Each row is a point on a landscape with many valleys, with its height.
From any point a ball rolls to the lowest of the 2 points nearest to it. It stops when none of these is lower. Distance is the straight distance between rows; heights are no part of it.
z_974: [128 144 107 182 145 125 148 170 113 125 114  67  87  92 152 136 121 138
 157 158 142 125 168  82 162 158 130 140 140 112 137 105 141 146 150 112
 151 122 140 122 157]  (h 5.54)
z_739: [ 94  78 109  99 127  94 127 137 184 148 128 151 104 149 176 127  84 128
 105 138 116 131 179 153 110 124 144 113 137 108  81 123 211 138 135 209
  92 133 130 158 114]  (h 2.42)
z_177: [ 92 141  71 178 150 150 131 137 143 170 131 135 112 152 142 107 164 121
 104 141 151 123 124  70 154 127 124 151 128  95 155 100  89 138 148 130
 128 138 136 125 181]  (h 5.23)
z_256: [144 127 143 104 133 164 160 160 125 131 128 129 101  97 144  89  99 153
 179 170  84 119 159 149 111 175 108 126 133 130 153 146 204 153 125 139
 152 131 120 114  69]  (h 3.65)
z_883: [149 172  76 119 118  85 151 195 135 118  96 181 146 128  94 147 100 104
  74  74 138 142 183 213 173  86 132 125 126 100  95  56 141 198  86 140
  81 199 152 146  94]  (h 5.11)
z_546: [113 105 190  98 149 156 111 120 100 132 137  88 107  93 139  99  90 139
 138 142  97 155 114 124  82 163 127  70 149  86 155 108 167 122 118 115
 131 117 136 109 154]  (h 3.52)
z_120: [113 145  82  83 127 182 118 147 114 132 173 187 111 176  56  90 143  79
 119  85 129 109  60 157 108 122  70 175 153 130 143 118 124 137 144 154
 119 128 137 128 146]  (h 4.71)
z_775: [129  94  56 150  81 141 158 149 138 134  86  59  49 123 123 159 119 134
 167 135 157 124 146 132 177 108 120 136 133 109 138 157  99 102 192 172
 171 126 201 148 106]  (h 4.53)
z_768: [168 191 127 152 123  78  68 159 116 126 121 151 192 128 104 158  95  94
  90  93 147 146 152 182 192  97 178 123 140 148  85  96  94 170  92  85
  81 185  95 122 134]  (h 5.32)
z_113: [ 94 132 112 125  96 115 152 123 124 119 134 159  82 149  95 116 182  86
 153 102 149 167 163 145 149 111 114 183  80  99 111 170 120 117 112 124
 147 143 141 176 105]  (h 3.28)
z_483: [134 136 121 140 128 152 104 111 118 118 145 133 136  92 126  96 140 139
 129 144 102 174 155 139 136 150 136 138 126 115 120 133 175 158 115 136
  84 125 122 125 123]  (h 1.65)
z_465: [148 125 104 100 125 163 133  98 127 132 193 151 132 153 131  83 188 112
 122  89 188 113  49  98  71 125  95 160 130 163 129 143 116  95 139 163
 118  99 134  94 181]  (h 4.05)
z_79: [101 155 127 147 128 160  93 108 145 182 139 155 163 165 157 139 158  87
  81 116 179  82  84  75 135  96 123 145 115 149 130 121  65 111 120 109
 139 131  93 111 149]  (h 4.65)
z_219: [180 115 192 133 144 131 170 126 101  83 148  96 132  98 110 187 120 203
 159 148  49 107 144  85 110 206  96 117 154 130 146 135 134 142 151  69
 134  63 149 130 150]  (h 2.81)
z_508: [152  90 203  66 128  74 157  70 176 119 173 156 184 162 193  98  79 142
 136  95 153 139 102 142  82 108 185 142 143 172 116 152 166  84 134 182
 110 115  95 117 118]  (h 4.50)
z_235: [115 134 145 119  82  55 142 134 108 127 102  96  91 159 139 131 137 138
 124 114 171 131 188 143 173  95 136 133 105  99  70 177 172  99 114 131
 160 173 131 175 138]  (h 2.77)
z_364: [117 124 162 144 130 184 120 114 127 141 144 134 155 113 135 125 117 134
 129 166 123  86 106 113  66 128  65 153 112 154  94 119 114 153 127  87
 173  77  92 117 124]  (h 5.34)
z_633: [164 108  88 165  77  96 151 109 126 130 114  67  92 129 124 143 148 176
 219 139 126 139 103 131  96 133 129 127 131 103 120 177 107 120 189 193
 173  67 181 141 111]  (h 4.16)
z_269: [178 143 125 109 112 131 117 139  95  63 149 119 158  79 118 113 146 137
 140  89 133 135  85 129  82 137 121 151 139 153 105 136 162 118 116 129
 102  84 109 102 125]  (h 4.89)
z_638: [151  84 168 176 115 144 119  49 147 147 144  97 130 125 136 156 133 121
 142 123 118 172  70  98 113 108 108 128 126 136 172 136  91  97 161 139
 133  61 144  73 167]  (h 3.47)
z_292: [112 154  95 154 130  72 130 190 150 141 116 168 131 136 170 107 146  95
  99 110 186  92 177 122 153 125 133 137 124 133  69 106 158 169  83 140
 123 180  94 143 129]  (h 2.71)
z_501: [127 123  87 167 150 133  95 151 136 133 100 158 174 105  75 165 124 125
  84 128  92 115 160  76 187  98 159 110 114 147 159  93  54 184 171  76
  86  93 152 144 191]  (h 5.77)
z_853: [148 144 147 101 144 159 133 104 125  84 166 155 168 134 134 118 152 159
 110 136 120 117  85  99  71 177 119 193 123 156 164 133  74  85 118  80
 108 108 118 116 139]  (h 4.07)
z_199: [138  95 137 177 115 168 101 167 151 163 104 147 144  82 168  76 133 117
 164 162 159  73 180 117  78 112 108 164 148 155  82 120 157 186 130 142
 155 104 107 130  71]  (h 3.72)
z_844: [130  77  93 119 124  82 160  72 139  97 166 134 112 188 141 150 145 152
 158  78 126 200 139 119 126 117 179 147 140  86 120 135 116  93 139 198
  69 156 179 192 118]  (h 4.56)
z_993: [109 118  41 104 112 148 173 161 119 131 108  86  55 147 117 123 120 105
 126 100 158 112 140 127 203 102 123 117 124 151 164 141 110 107 157 143
 173 166 195 150 134]  (h 4.70)
z_526: [163  84 183 136 123  61 179  82 145 137 109 101 126 117 200 109  95 159
 165 119 115 141  83 149 111 124 131 119 152 162 158 133 161 100 139 182
 156 115 134 105  92]  (h 4.03)
z_131: [102 127 140 140 112 177  84 101 169 166 166 171 190 108 178 100 122  95
 146 147 147 131 172 144 110 113 157 165 148 143  89 152 144 167 126 183
  97 101  79 124  74]  (h 4.13)
z_27: [133 136 217 148 152 110 190 121 113 143 100  75 114  88 185 123 114 186
 176 178 121 101 107 144  78 184  73 111 162 134 154  98  87 119 169 151
 188 101 149 123 105]  (h 5.53)
z_317: [102  91 108 147  81 132 137  97 139 143 135 131  85 155 111 116 154 105
 177 126 143 157 117 108 136 110 114 185  93 110 158 174 112 103 151 147
 175 113 161 149 124]  (h 3.61)
z_485: [129 102 147 143 178 178  91 131  89 128 134  88 136 104 120  95  85 136
 134 157  79 130 132 105  95 138 119  81 155 125 155  59 128 157 121  83
  96 121 146 140 151]  (h 3.20)
z_561: [131 109 169  86 129 170 177 134 119 134 147 108  93  80 161  47  62 132
 187 149 101 109 137 149  98 187  91 147 139 124 181 146 174 163 150 154
 175  89 148 115 102]  (h 3.98)
z_247: [116 100 138 182 138 152 115 167 137 196 109 107 116  92 198 104 131 110
 117 152 150  63 148  84  88 109  81 112 149 143  95  99 123 148 137 129
 177  94 117  97 107]  (h 3.43)
z_422: [131 104 104 141 122 169  79  54 143 146 115 166 145 161  71 151 148 123
 113 138 111 141 103 140 154 109 128 112 124 149 157 131 117 139 137 140
  85 129 134 101 138]  (h 2.74)
z_590: [161 142 165  94 125 142 154 128 104  95 142  91 131 105 128 128 128 159
 113 121 111 128  73 125  81 151  97 150 121 174 162 138  84  54 124  81
 153  99 121  80 122]  (h 3.80)
z_856: [148 108 116 135  85 125 164 129 135 120 124 101  99 118 121 107 126 148
 216 149 109 146 110 117 115 143 108 173 111 110 168 186 130 130 170 158
 174  62 174 145 106]  (h 3.83)
z_18: [177  96 235 112 133  96 133  91 132 105 145  92 139 105 133 174  99 156
 158  96 111 170  60 110  48 175 155  78 168  87 175 127 104  75 154 149
 119  98 145  75 140]  (h 4.06)
z_599: [115 123  48 161  89 165 102 131 150 185 112 180 121 150 100 103 158  74
  89  96 171 118 118 167 159 104 112 174 134 124  80 123 125 168 127 168
 111 156 119 111 124]  (h 5.02)
z_246: [136 140  81 131 163 114 144 134 115 130 135  60  71 108 107 178 143 194
 140 139 106 151 118 114 161 166 141  63 132 107 125 166  96 115 178 110
 137  99 168 117 194]  (h 1.31)
z_579: [128 102 204 142 102 156 132 116 101  90 142  89 141  81  97 139  77 113
 159 130  80 134 128 101 105 137  89 169 112 134 147 153 132 138 105  61
 149  60 123 136 132]  (h 5.39)
z_133: [138  98 171 122 113 128 131 110 105 112 139 121 108 125 108 123  89  99
 120  81 108 162  98 135 162 137 143 126 119 135 172 143 156  99  87  85
 119 156 108  94 107]  (h 3.19)
z_660: [146 149 189 153 161 113 137 118 107 113  96 110 138 105 122 178 145 172
 146 169  95 118 132 114 124 136 115  57 129 152 133 104 140 127 139  81
 187 113 117 111 133]  (h 3.62)
z_29: [ 95 120  96 121 104 169 122 157 116 138 129 103  92 108 120  89 111  95
 115 125 124 123 123 139 126 123  85 162 113 134 135 140 144 121 123 135
 141 100 130 108 119]  (h 5.04)
z_728: [158 120  81 134 112  87 149  95 127 106 148 138 127 154 132 153 163 145
 130  93 135 188 159 125 167 119 162 153 106 115 122 154 150 100 128 168
  91 163 160 152  99]  (h 4.68)
z_130: [131 151 147 118 113 108  76 143 120  76  91 131 196 121 131 141 146  96
  81  92 161 151 161 120 137  85 167 152 140 117 121 111 104 108  87 111
  70 165 108 157 109]  (h 5.93)
z_65: [114 178  98  99 154 120 133 168  97 106 101 127 111 118  90 132 121 124
 117 129 127 113 141 117 182 122 126 105  85 145 142 147 100 143 136  44
 171 132 123 156 162]  (h 1.30)
z_964: [115 154 101 142 138 142 113 117 126 126 119 189 190 141  54 138 150 116
  73 133 102  91 110  82 168 127 151 143 118 156 151 124  34 173 144  76
  77 100 132 142 212]  (h 5.87)
z_147: [149 138  71 151 124  88 172 161 135 147  96 143 110 138  97 176 138 152
 133 147 132 152 194 140 211 105 182 107  68 126 113 158 127 145 149 123
 165 188 171 158 127]  (h 4.97)
z_415: [ 93 160 149 105 148 142  76 139 125 142 148 127 162 132 157 143 133 119
  62 159 113 108 125 138  88 118 141  73 118 138 107 117 101  89  98 119
 117 141  90 120 103]  (h 5.58)
z_66: [128 119 148  75 115  96 118 123 138 121 166 144 127 167 130 140  87 112
  88  82 109 132 126 190 132 123 145 123 122 139  89 155 186  98  75 143
  92 162  98 129  73]  (h 2.57)
z_780: [147 135 183 107 123 118 113 128 121 107 135 149 168  89 150  80 137 109
 154  94 153 111  87 153  61 125 121 160 145 175 109 120 158 130 110 141
 141  95  83  98 110]  (h 4.76)
z_74: [124 159  74  92 127 173  81 111 121 136 176 186 138 183  71 115 165  76
 106  76 152  99  46 169 109 136 103 159 155 135 117 115  74 105 119 147
  95 130  99 105 149]  (h 4.62)
z_141: [171 189  97 124 129  66 107 153 136 116 106 181 169 150  96 168 113  76
  93  69 155 142 171 232 182 114 154 150 155  89  83  73 111 170  96 117
  81 192 127 147 101]  (h 5.20)
z_752: [162 149  67 159 120  95 135 106 115 119 112 142 138 124 127 152 155 141
  90  91 178 162 161 138 187 113 154 152 109 129 107 129 138 133 122 124
  93 178 148 123 130]  (h 4.80)
z_297: [145 143 108 144 119 135  92 149 124  98  82 156 171 107 106 165 158 152
 134 153  98 144 203 119 127 113 131 150 118  85 134 107 126 152 137 107
  93 125 136 170  81]  (h 4.77)
z_68: [156 140  84 163 117 180 115 180 140 120 113 158 158 113  71 171 127 127
 125 161 103 124 179 132 146 128 115 162  97 137  88 108 150 182 132 100
 127 127 123 127  90]  (h 4.98)
z_824: [154 131 157 193 155 141 121 102  98 143 107 116 120  94 103  78 113 128
 127 140 115 156 132 134 183 143 131 148 147 154 139  94 149 179  97  74
 123 176 107  99 151]  (h 1.82)
z_874: [130  92 130 125 117 125 131  93 172 170 105 196 134 154 154  95 137 121
 153 124 171  84 101 155  97 108 133 118 135 166  96 138 195 146 136 178
 150 147 105 111 131]  (h 2.37)
z_545: [112 179 105 100 126 171 106 115 136 115 159 186 182 184  73 134 158  63
  83 108 157 118  80 115 123 127 136 123 134 127 142 119  74 115 111 134
  78 137  99 131 161]  (h 4.54)
z_938: [147 129 171 181 160 127 115  98 117 138 147  95 136  87 161  96 122 151
 141 156 105 161 148 123 134 143 140 134 149 153 108 113 161 143  92 133
 125 140 110  96 127]  (h 0.98)
z_264: [ 91 115 108 124 122 138 107 115 154 131 131 148 138 122 153 107 130 112
  97 137 130 161 172 153 131 114 154 123 129  88  87 126 183 172 117 195
  76 145 112 149 132]  (h 2.12)
z_757: [ 99 139 113 121  81  69 178 142 123 114 103 143  88 156 121 127 168  91
 142  91 188 157 201 161 173  88 110 164  93  96  82 155 137 129  99 133
 165 185 160 201 112]  (h 3.05)
z_831: [ 92 151  98 135 123  70 163 138 165 152 133 162 135 174 144 132 112  86
  53  95 161 129 169 152 189  91 147 141  88 120  61 115 121 154  83 148
  86 177 113 150 135]  (h 2.49)
z_906: [115 116 111 112 146 115 151 135 137 154 131 108  55 170 124 177 112 145
 166 173 101 136 120 127 162 162 142  52 114  90 159 139 144 116 153 123
 162 158 162 125 133]  (h 2.46)
z_564: [111 145 101 105 135 122 143 170 120  61 101 134 145 118 121 112 157  94
  93  56 149 157 148  91 128 102 139 174 124 100 152  99  95  99 104 110
  90 129 140 162 119]  (h 6.02)
z_876: [131 172 155 169 140 101  76 163 101 142 102 115 161  98 113 117 112 119
 101 137 146 144 181 154 172  74 165 107 130 157  81  97 106 182  79  58
 121 173 105 122 158]  (h 5.46)
z_166: [110 188  88 104 170 125 141 198 105 123  90  86 115  88 130 119 103 153
 131 148 131  88 148 124 184 136 149  62 120 140 147 132 103 156 158  80
 183 119 140 157 188]  (h 1.95)
z_549: [123 109 153  96 124 122 103  83 150 118 164 142 145 178 124 165  89  95
  93  92 111 157  90 141 142 100 152 109 112 149 145 136 146  87  90 125
 100 169 103 118 114]  (h 2.83)
z_746: [134 121 108 114 111 122 126  93 136 117 161 133 120 147 150 114 188 134
 136 107 186 130  95  94  96 111 137 124 113 134 100 145 136 101 131 163
 131 114 118 120 170]  (h 4.17)
z_832: [126 150  33 120 121 112 183 180 136 134 113 129  78 146 103 129 133 127
 114 114 152 122 166 159 216 117 148 125  95 160 126 149 107 133 144 134
 156 191 176 141 111]  (h 4.82)
z_220: [141 104 164 158 110 126  96 132 162 173 141 168 168  93 196  85 121 124
 157 147 157 107 182 152  77  95 160 159 162 169  82 154 168 167 137 177
 133  91  83 109  52]  (h 3.95)
z_111: [117 132 180 122 134 158  90  94 119 127 131 126 169 110 140 149 147 146
 117 160 109 113 112 142  67 106  95 100 117 148 110 125 104 104 135 119
 140  90  97 103  97]  (h 5.47)
z_995: [105  76  94 132 103  72 137 102 130 127 175  93  68 169 138 156 138 156
 185  98 135 178  99 129  91 128 167 121 152  84 118 148  99  73 162 187
 108 122 176 167 127]  (h 4.45)
z_243: [139 128 153 184 112 106 120 137 122 133  76  45 111  81 121 167 141 152
 174 158 133 131 179  95 162 126 119 121 146  90 107 148 143 147 150 102
 172  90 142 142 161]  (h 5.72)
z_962: [133 130  62 160 125 183  88 119 154 165  97 180 154 156  60 137 137 117
  94 164 126 104  94 142 158 104 139  98 111 152 126 106 103 174 147 144
 111 166 119 102 137]  (h 2.35)
z_922: [117 137  76 137 133 117 146 145 130 105  94 170 151 130 103 128 129  90
  84  80 132 164 166 144 171  85 135 138 128  80 143  63 149 176 106 163
  64 168 155 163 122]  (h 5.01)
z_682: [110 189  79 116 150 103 115 200 106 140 116 142 131 115 104 103 135 115
  96 135 134  93 132 150 142 111 130 108 102 154 105 115 103 162 109  84
 143 149 100 128 133]  (h 1.88)
z_119: [111  87 165 137 125 117 128 112 155 171  99 157 113 124 175 108 110 126
 133 166 134  80 128 165  84 106 100 104 134 174 108 120 187 129 125 169
 160 130 112 100  93]  (h 2.73)
z_81: [109 127  80  94 136 131 133 151 113 131 127 133  82 159 115 135 131 137
 130 165  96 128 134 145 133 130 123  80  89 116 136 143 149  99 138 129
 157 156 139 143  92]  (h 2.44)
z_322: [111 133 118 111 146 124 105 123 138 114 127 171 160 148 138 138 164 123
 152 134 125 148 146  98 113 127 143 149 110  91 157 127 117  98 137 127
 109 124 119 173  89]  (h 4.51)
z_907: [153 131 147 178 118 168 123 141 132 120 127 140 148 101  91 161 123 139
 169 175 107 111 153 132 124 133  83 177 107 161  69 138 154 173 119  82
 166  99  96 106  99]  (h 5.16)
z_572: [126 141 132 124 130 109 115 159  84 108  95  45 112  71 145 123 145 181
 115 161 109 105 155 145 122 127 112  90 144 122  88 154 126 100 129 124
 149 103 124 125 122]  (h 5.17)
z_663: [ 90 181 138 100 122 158 108 113 152 105 141 154 201 177 120 129 122  68
  74 129 135 120 107 110 128 133 186  83 146 133 155 114  63  98  89 159
  67 177  83 150 136]  (h 4.44)
z_42: [131 124 165  83 124 131 145 131 103 111 136 102  91 104 127 101 118 125
  95 105 115 127  70 172 110 142 108 127 128 166 154 142 119  63  94  97
 146 153 116  69 117]  (h 3.54)
z_165: [100 158 105 175 182 118 132 163 134 145 133  89 101 114 153 137 125 130
 127 155 123 132 140  50 163 172 152 154 144  91 163 107  88 131 146  81
 136 134 140 126 184]  (h 5.38)
z_518: [106 131 161 128 113 122  76  90 149 130 118 102 190 144 181 153 130 128
  76 144 157 118 127 117 120  93 172  94 145 119  87 141  92  85 111 138
  93 146  84 146 131]  (h 5.69)
z_761: [116 190  97 117 166 146 123 188 107 143 162 161 139 126 113  97 128  99
  99 140 130  90 103 111 129 156 125 140 119 151 144  78 113 148  94  84
 124 147 103 108 151]  (h 2.18)
z_774: [112 131  81 151 105 194  94 151 149 158 145 156 136 129 114 118 135  95
 111 133 128 106 122 167 112 119  89 187 133 136  88 141 133 157 124 153
 114  97 102 101  96]  (h 4.91)
z_829: [119 115 151 110 105 175 117 126 111 108 154 124 127  99 100  91  87  87
 138 103  93 142  91 145  97 128  88 187 109 129 164 145 144 129 127 102
 128  69 116 112 113]  (h 5.18)
z_548: [ 98 101  61 120 113 138 140 152 162 137 130 161  91 177 121 160 135 123
 116 146 114 132 156 159 140  98 132 117  83 112 107 135 153 116 127 178
 122 161 152 155  59]  (h 1.98)
z_288: [129 134 201 141 161 129 149  77 125 146 126 146 134 127 139 146 132 126
 132 151 125 131  87 130 120 141 101  79 112 171 147  87 139 125 124  99
 176 149 111  85 151]  (h 3.99)
z_628: [129 119  95 122 151 141 142 137 113 105 158  91 105 120  91 172 127 169
 118 143  79 134 142  77 145 179 113 112 125  89 143 130 114 131 154  80
 106  69 159 135 194]  (h 1.87)
z_392: [168 119 144 103 103 174 169 119 108  90  75  93 101  97  64 132  98 164
 170 138 105  84 135 122 180 169  88 104 134 117 188 139 152 168 148  67
 161 125 142 164 111]  (h 6.44)
z_251: [148  99 131 101 107 126 174 162 147 122 121 109  75 120 126 130 106 148
 187 150 113 141 176 146 155 155 133 115 123  94 140 184 205 122 149 182
 179 143 154 144  56]  (h 3.18)
z_410: [166 149  68 142 112 132 109 102 119  92  99 168 176 117  84 162 146 107
  85  78 150 161 162 146 166 103 147 124 126 120 130  95 126 163 133 149
  43 151 154 142 121]  (h 4.92)
z_816: [160 126 129 140 135 137 116  98 139 138 111 182 122 122  98  92 131 137
 164 143 115 131  97 196 148 165 127 184 139 157 143 129 159 149 111 127
 125 160 115  92  78]  (h 2.96)
z_329: [115 117 157 184 152 156  92 149 137 192 153 123 143 116 195  70 128  89
 118 127 178  72 147  81  94 119 104 115 156 173  76  89 118 164  83 122
 133 135  96 100 121]  (h 3.22)
z_827: [147 158 193 111 169  84 159 128  96 116 106  70 104 119 137 187 138 193
 180 164 113 106 121 128 118 174 131  45 171  94 135 136 146 105 145 108
 180 132 138 147 135]  (h 3.13)
z_94: [128 152 132  93 152 142 118 131 156  80 152 152 172 138 142 138 150 133
 119 138 107 145 120  78  97 179 154 154 132 109 187 112  71  78 108 106
  84 145 111 142 118]  (h 4.30)
z_174: [128 163 120 136 147 148  98 103 122 159 130 162 152 155 107 148 144  99
 103 107 154  96  59 126 144  98 123 129 125 193 147 101  83 126 130  85
 152 141 102  84 160]  (h 4.52)
z_172: [ 89 115 162 109 124  75 129 138 187 140 147 133 131 166 214 114 137 116
  79 127 164 117 157 100 106 127 165 150 133 108  66 137 154  94  84 164
 111 152  82 142 142]  (h 2.09)
z_426: [145 117 189 161  85 111 122  98 105 117  98  65 119  82  99 151 123 135
 159 130 101 160 131 109 150 120 108 139 108 115 133 169 125 112 127 101
 165  65 126 122 138]  (h 5.60)
z_278: [113 102 151  92 126 105 134 124 108 140 125  69  92 113 164 117  98 144
  84 132  97 126  85 167  91 129 132  90 132 146 135 147 115  50 113 146
 138 125 150  85 120]  (h 3.46)
z_284: [122 134 114 136 171 150  93 162  97 112 135 132 155 115 130  96 102 113
 109 134  82 149 152 108 126 138 154 102 151  99 180  58 121 160  96 107
  63 159 134 162 122]  (h 2.87)
z_625: [116 135 145 125 139 140 122  93 105 142  84 146 105 141  84 108 131 114
 122 127 147 109  78 140 151 104 115 101 113 162 136 115 131 119 124  88
 166 156 113 117 178]  (h 4.29)
z_706: [ 84 147 160 106 124 169  94 104 161 125 159 161 210 150 163 112 110  64
 122 146 142 140 153 127 118 141 174 115 156 136 127 130 124 128 109 171
  76 135  75 152 103]  (h 4.31)
z_167: [129 126 162  76 136 177 171 136  93 123 169  57  86  95 151  94  75 152
 157 134 100 135  99 136  94 193  72 111 136  89 187 137 137 116 140 136
 150  88 165 112 155]  (h 3.82)
z_899: [164  88  68 141  76 116 163 132 131 114 110  85  76 129 106 162 144 166
 192 123 150 148 166 119 130 122 132 119 117 101  96 169 143 114 183 193
 159 115 191 164 101]  (h 4.36)
z_709: [129 142 153 116 110 129 150 126  97 119  93  68 105  86 170 103 131 168
 149 169 117  70 119 147  92 140  74 101 140 140 119 145 128 112 147 153
 185  88 137 112 102]  (h 5.33)
z_276: [ 98 130  40 149 117 143 133 131 129 168 127 171 100 168 102 111 185 100
  89 104 168 123 122 131 167  84 123 142 101 124 114 130  97 141 132 134
 139 167 133 132 149]  (h 5.12)
z_450: [132 129 242 110 141 108 145 144 132 122 158 123 150  87 193 107  95 118
 199 144 147 138 124 110  29 137 126 136 119 126 143 129 144 116 140 136
 207  70 120 115 120]  (h 5.83)
z_476: [168 111 164  81 124  92 144  99 142 103 155 158 162 119 163  88 122 125
 156  82 167 145  65 164  61 113 153 127 142 187 123 155 172 108 137 177
 130  84 110  82 100]  (h 4.63)
z_965: [129 174 129 103 174 114 150 158 115 123  80  48  76 103 146 151 116 170
 160 172 143  71 140 125 170 156 136  49 159 119 121 126 123 139 166 112
 192 137 136 135 144]  (h 2.55)
z_128: [100 130 148 125 125  53 129 142 142 116 118  97 113 152 175 148 135 147
 125 129 149 130 157 107 129 124 169 116 131  82  81 149 166  92 112 142
 136 153 115 160 147]  (h 2.43)
z_881: [154 158 128 155 154 152 137  97 117 139 116 149 116 124  84  96 122 141
 137 139 109 120  90 162 155 181 110 170 130 168 169 119 130 164 109  64
 125 158 107  86 131]  (h 2.47)
z_705: [142 120 106 120 127 168 140 106 106 159 169 130 120 174 110 113 185 136
 107 125 156 112  60  77 111 104  77 172 129 160 166 133  72  99 155 116
 141  98 154  85 213]  (h 3.91)
z_121: [105 124 161 141 108  85  76 136 148 117  86  96 199 145 157 179 143 131
  74 135 163 157 175 102 147  75 190 124 160  74  98 120  83  99 116 132
  77 156 110 174 138]  (h 5.81)
z_942: [163  90 169 114 123  88 153  85 113 100 143  88 119 126 150 141 102 166
 183 109 100 157  71 134  98 132 144  92 143 116 162 149 160  78 152 158
 142 104 156 108 107]  (h 3.71)
z_699: [132 103 107 114 105 164 162 143  98  94  89 135 100 120  75 115 123 133
 150 113  92 127 144 115 169 154  93 156 112  75 196 141 131 142 144  66
 119 119 156 180  96]  (h 6.26)
z_675: [115 107  98 105 128 147 186 141 100  70 123 166  95 128  74 107 160 120
 149  64 109 171 144 116 156 139 102 139 118  54 198 125 124 131 126  98
  86 132 162 185 111]  (h 6.15)
z_444: [ 95 151 105 136 111 119  91 116 118 122 109 143 138 125  73 129 185 124
  93 141 138 146 153 138 146 107 131 113  87  83  82 146  98 141 114  99
 116 126 114 160 176]  (h 6.07)
z_93: [ 95 141 135 105 124  71 136 154 201 146 164 166 125 189 183 146  93  96
  58 110 152  88 160 120 140 124 140 138 115 154  61 141 140 115  66 150
  93 161  72 134 127]  (h 2.30)
z_716: [180 110 175 120 129 138 175 101  99  94 156  96 129 101 116 135 121 195
 195 139  68 148 114 115 103 185 109 119 138 128 172 162 159 115 160 123
 148  67 150 111 118]  (h 3.29)
z_952: [111  69 128  93 115 104 161 136 161 148 153 131  82 137 164 123  74 142
 176 138 108 148 159 156 117 130 163 115 128  95 119 169 223 121 169 212
 151 107 149 151  89]  (h 2.76)
z_838: [107 142  67 126 171  84 165 151 122 144 142  59  48 156 138 205  95 168
 144 127 127 141 112 139 187 149 172  59 152 110 127 163 113 103 172 129
 144 154 173 138 157]  (h 1.85)
z_236: [149  88 161 140 121 159  99  40 148 133 138 141 154 142 102 156 154 117
 138 132 117 156  94  82 148 138 129 146 125 164 188 134 100 122 139 125
  81  94 130  84 157]  (h 3.14)
z_61: [107 141 130 176 150 115  72 162 117 146  95 126 162 105 100 147 116 108
 102 141 119 138 168  90 184  85 169 108 115 133 142  93  77 166 133  60
 125 136 118 146 191]  (h 5.63)
z_764: [155  77 211 109 116  47 138  67 165 126 110 107 157 159 189 111  85 167
 131 104 125 148 102 145 112 109 170 155 157 148 117 138 170  87 122 166
 124 135 112 128 122]  (h 4.33)
z_24: [ 88 123  91  85 143 144 172 139 127  88 131 176 110 156  98  90 168  88
 128  51 125 176 127 139 113 101 118 157 125  88 170 113 111 114  99 156
  89 139 148 178 106]  (h 6.08)
z_580: [102 130 101 114 119 140 101 112 117  97 104 175 142 151  58 139 182 114
 105 118 124 128 129  85 136 114 122 143 103 107 137 124  73 144 136  85
  94  97 134 171 185]  (h 5.97)
z_71: [162 152  98 127 131 134 117 177  80  87 121  82 128  57 141 104 135 162
 121 129 121  97 161 134 101 134 100 134 147 153  85 124 158 137 105 118
 117  98 117 126 100]  (h 5.03)
z_208: [117 123 238 139 157 106 145 139 123 166 131 103 119  86 221 109  91 152
 183 159 133 117 119 135  30 176  99 110 162 127 132  98 110 120 147 162
 176  93 135 102 112]  (h 5.68)
z_76: [133 135  94 134 133 166 113 136 160 168  92 195 131 159 102 110 136 123
 115 163 146  69  94 149 111 125 128  96 124 158 110  90 164 172 125 157
 134 178 107 110 124]  (h 1.93)
z_925: [146 110 146 146 133 175 132 106 125 152 160  91 144 138 149 144 137 142
 118 139 129 133  67  80  94 123  63 154 140 134 179 111  90 114 159 137
 141  61 152  71 192]  (h 3.73)
z_142: [123 134  80 127 135 213 114 146 134 157 160 173 141 156  87 112 119 108
  97 140 113  83  71 143 118 124  68 231 146 141 128 121 108 158 140 130
 126 117 127 106 137]  (h 4.81)
z_657: [115 105  89 131 133  97 130 107 137 135 159 118  95 170 155 143 177 155
 175 129 169 142  95  90  72 143 140 118 139  78 115 131 108  89 170 168
 117 115 161 157 169]  (h 4.32)
z_790: [134  96 225 118 140 127  93  89 127 116 148 102 146  96 147 136 109 134
 138 127 126 172 101  99  69 158 149 101 147 110 157 116 129  94 134 123
 121 110 112 108 160]  (h 3.84)
z_532: [141 154 114 121 176 145 120 173  97 125 153 164 158 128  78 105  91 110
 120 146  84 118 111 106 145 155 133  93 107 131 186  59 123 181 112  67
 100 168 120 130 125]  (h 2.52)
z_812: [147 113 164 130 137 137 135 112 105  85 166 125 141 115  76 175 143 164
 115 144  63 128 153  75 130 178 123 128 117 127 126 153 131 152 123  53
 105  72 125 129 166]  (h 2.32)
z_814: [ 91  85 159 142 118 102 125 104 142 187 100  91  79 133 198 136  94 134
 113 153 109  93 120 165 103 107 109 104 126 138 116 141 142  95 122 165
 165 127 138  99 104]  (h 3.12)
z_754: [103 125  88  89 124  83 140 144 158 143 146 158 121 194 127 162 100 136
  72 137  81 113 162 185 152 102 144 103  93 133  83 145 151 106 104 154
  97 186 128 152  72]  (h 2.31)
z_311: [138 150 141 163 133 108  97 138 140 143 119 147 160 123 178 121 133 107
 127 131 171  90 142 108 130 118 138 124 149 177  84  93 163 167  91 114
 132 165  80 101 123]  (h 2.97)

For each start below, name the point where the ball stops.
z_706: z_172
z_561: z_938
z_465: z_76
z_79: z_65
z_579: z_172
z_167: z_65
z_790: z_65
z_518: z_76
z_580: z_76
z_974: z_172
z_832: z_172
z_922: z_76
